The views of a scene show one set of named points, each view turned or mirrored, shifted and resized as a whole, with a little noise and some points left out.
(in the rows, 128 means zero)

Scene 1
View 1
fesu: 103, 127, 147, 111, 132, 115, 168, 123, 132, 120, 157, 131, 108, 113, 115, 153, 153, 107, 138, 126
fipaz: 102, 132, 140, 104, 139, 109, 172, 125, 125, 117, 153, 127, 110, 107, 113, 152, 144, 108, 150, 129
Duzag: 107, 126, 132, 109, 125, 102, 150, 110, 120, 118, 152, 137, 128, 117, 123, 134, 143, 114, 123, 107
tal: 93, 149, 162, 122, 119, 135, 155, 134, 161, 142, 138, 123, 76, 143, 111, 150, 173, 135, 126, 131
kave: 102, 136, 147, 127, 106, 117, 135, 112, 145, 136, 141, 136, 105, 144, 122, 132, 166, 134, 102, 108
govov: 100, 149, 139, 98, 128, 102, 166, 126, 131, 128, 148, 120, 99, 115, 97, 145, 148, 121, 155, 135
nis: 103, 112, 131, 120, 135, 125, 137, 114, 124, 118, 144, 141, 137, 129, 150, 131, 143, 115, 96, 90
Puse: 99, 148, 124, 104, 136, 118, 137, 126, 125, 133, 125, 122, 119, 139, 131, 122, 135, 145, 118, 106
Lita: 108, 138, 113, 93, 135, 89, 148, 111, 104, 116, 143, 129, 139, 110, 120, 124, 121, 122, 138, 108
Nulas: 102, 165, 104, 68, 152, 86, 160, 129, 98, 125, 127, 107, 122, 109, 104, 121, 103, 142, 173, 128
dor: 94, 157, 141, 100, 136, 120, 161, 136, 139, 139, 132, 113, 86, 130, 106, 143, 148, 138, 149, 136
Benuk: 96, 138, 149, 119, 130, 133, 155, 132, 147, 136, 138, 125, 95, 138, 124, 146, 159, 130, 119, 121
View 2
fipaz: 144, 133, 97, 116, 157, 111, 123, 140, 130, 121, 130, 147, 149, 131, 139, 130, 108, 108, 151, 107
Nulas: 131, 116, 138, 130, 138, 105, 154, 186, 144, 154, 140, 137, 132, 179, 138, 152, 89, 104, 156, 90
Duzag: 127, 150, 110, 113, 135, 124, 119, 127, 124, 128, 119, 127, 148, 145, 134, 132, 115, 126, 130, 107
nis: 122, 173, 106, 121, 122, 126, 120, 116, 119, 124, 119, 141, 154, 145, 115, 139, 129, 159, 116, 105
fesu: 139, 134, 90, 115, 154, 117, 114, 131, 122, 119, 126, 148, 155, 130, 140, 129, 112, 113, 145, 105
govov: 137, 113, 99, 118, 151, 117, 113, 149, 121, 128, 132, 147, 150, 143, 151, 134, 96, 98, 155, 91
dor: 132, 112, 84, 130, 142, 119, 107, 148, 112, 126, 134, 177, 161, 145, 143, 139, 98, 117, 151, 75
tal: 128, 112, 69, 126, 136, 129, 83, 126, 97, 117, 130, 180, 170, 137, 147, 134, 103, 123, 144, 70
Lita: 126, 147, 127, 115, 131, 121, 131, 141, 130, 137, 123, 119, 139, 159, 133, 139, 107, 123, 132, 104
Puse: 118, 140, 113, 132, 114, 124, 118, 143, 116, 138, 126, 153, 153, 168, 127, 151, 107, 144, 129, 78
Benuk: 128, 124, 82, 123, 136, 126, 96, 129, 107, 120, 128, 167, 162, 140, 141, 136, 108, 127, 141, 80
kave: 114, 137, 93, 118, 117, 136, 86, 113, 97, 123, 115, 146, 162, 149, 139, 137, 112, 138, 124, 79
View 3
tal: 135, 128, 108, 135, 129, 141, 163, 159, 126, 119, 114, 152, 128, 144, 111, 154, 112, 115, 164, 115
nis: 148, 88, 106, 127, 131, 143, 117, 123, 109, 118, 132, 130, 114, 136, 148, 154, 135, 111, 127, 105
Lita: 169, 105, 140, 123, 136, 127, 124, 133, 128, 120, 126, 125, 103, 117, 151, 143, 130, 112, 116, 142
Duzag: 158, 111, 117, 119, 131, 133, 121, 135, 120, 117, 120, 129, 104, 131, 143, 147, 129, 109, 129, 128
kave: 145, 115, 116, 128, 139, 136, 131, 138, 122, 106, 124, 143, 124, 151, 125, 167, 123, 113, 155, 110
Nulas: 177, 110, 165, 137, 143, 121, 154, 143, 140, 132, 121, 130, 114, 94, 146, 131, 118, 119, 111, 165
dor: 149, 125, 131, 138, 135, 135, 167, 157, 134, 125, 114, 144, 124, 121, 121, 142, 112, 116, 148, 136
fesu: 149, 127, 108, 120, 121, 137, 143, 153, 120, 125, 112, 132, 102, 132, 131, 136, 122, 108, 137, 131
Puse: 152, 94, 129, 137, 142, 136, 137, 130, 123, 117, 132, 140, 128, 130, 138, 158, 126, 116, 135, 116
govov: 156, 133, 128, 125, 129, 130, 154, 158, 132, 125, 110, 135, 108, 123, 127, 137, 115, 112, 139, 145
Benuk: 143, 121, 112, 132, 130, 139, 153, 151, 125, 118, 117, 145, 122, 137, 122, 151, 118, 114, 153, 119
View 4
Lita: 104, 123, 132, 111, 158, 105, 135, 100, 139, 110, 108, 159, 134, 129, 151, 113, 145, 123, 111, 148
Duzag: 124, 125, 102, 127, 152, 109, 137, 96, 156, 115, 106, 144, 133, 137, 161, 102, 140, 127, 103, 134
fipaz: 149, 135, 111, 138, 143, 118, 158, 116, 155, 114, 95, 134, 126, 117, 144, 120, 131, 115, 101, 150
kave: 139, 120, 90, 118, 137, 133, 121, 110, 188, 117, 128, 114, 140, 138, 173, 93, 141, 137, 109, 100
tal: 171, 131, 95, 128, 121, 153, 139, 137, 199, 120, 122, 93, 137, 115, 159, 112, 126, 131, 106, 110
nis: 113, 122, 90, 138, 145, 111, 119, 69, 165, 136, 99, 144, 149, 138, 179, 108, 143, 149, 109, 114
Nulas: 106, 126, 175, 92, 153, 117, 150, 137, 126, 106, 113, 160, 132, 98, 124, 138, 138, 112, 117, 173
dor: 149, 131, 130, 117, 130, 146, 145, 143, 174, 117, 118, 113, 135, 101, 143, 127, 127, 123, 111, 132
govov: 152, 133, 121, 119, 142, 129, 153, 137, 162, 105, 111, 126, 125, 112, 138, 116, 131, 111, 105, 147
View 5
kave: 107, 111, 146, 124, 94, 94, 122, 125, 107, 138, 108, 125, 88, 165, 96, 95, 76, 97, 150, 115
Lita: 152, 94, 124, 127, 138, 145, 131, 120, 121, 144, 97, 143, 123, 122, 130, 92, 106, 132, 149, 148
nis: 109, 85, 148, 102, 97, 132, 145, 132, 115, 139, 91, 118, 100, 147, 104, 120, 120, 111, 173, 130
Benuk: 113, 134, 151, 122, 100, 88, 136, 124, 114, 139, 91, 149, 114, 172, 123, 75, 79, 89, 155, 117
dor: 139, 152, 148, 136, 123, 87, 133, 112, 117, 146, 94, 167, 126, 169, 139, 61, 80, 100, 154, 126
fesu: 119, 118, 136, 114, 103, 116, 138, 136, 121, 126, 72, 156, 140, 151, 134, 73, 88, 93, 143, 122
Duzag: 127, 94, 130, 116, 111, 132, 132, 134, 119, 132, 89, 136, 119, 135, 119, 94, 98, 110, 146, 132
Puse: 139, 119, 149, 132, 125, 106, 136, 108, 115, 159, 111, 136, 94, 159, 114, 99, 104, 119, 174, 137
Nulas: 188, 130, 126, 149, 172, 131, 133, 99, 128, 160, 102, 173, 137, 129, 160, 66, 105, 143, 155, 159
tal: 106, 151, 157, 127, 90, 69, 130, 121, 110, 138, 91, 153, 109, 189, 118, 68, 70, 78, 154, 108
fipaz: 133, 126, 132, 121, 118, 117, 135, 132, 122, 129, 71, 165, 147, 145, 147, 63, 85, 99, 140, 129

Which points are out of place in each view (at most two, in the order of its rows)? Write - if all are in place.
view 1 => Benuk
view 2 => dor, Lita
view 3 => Puse
view 4 => Nulas
view 5 => fipaz
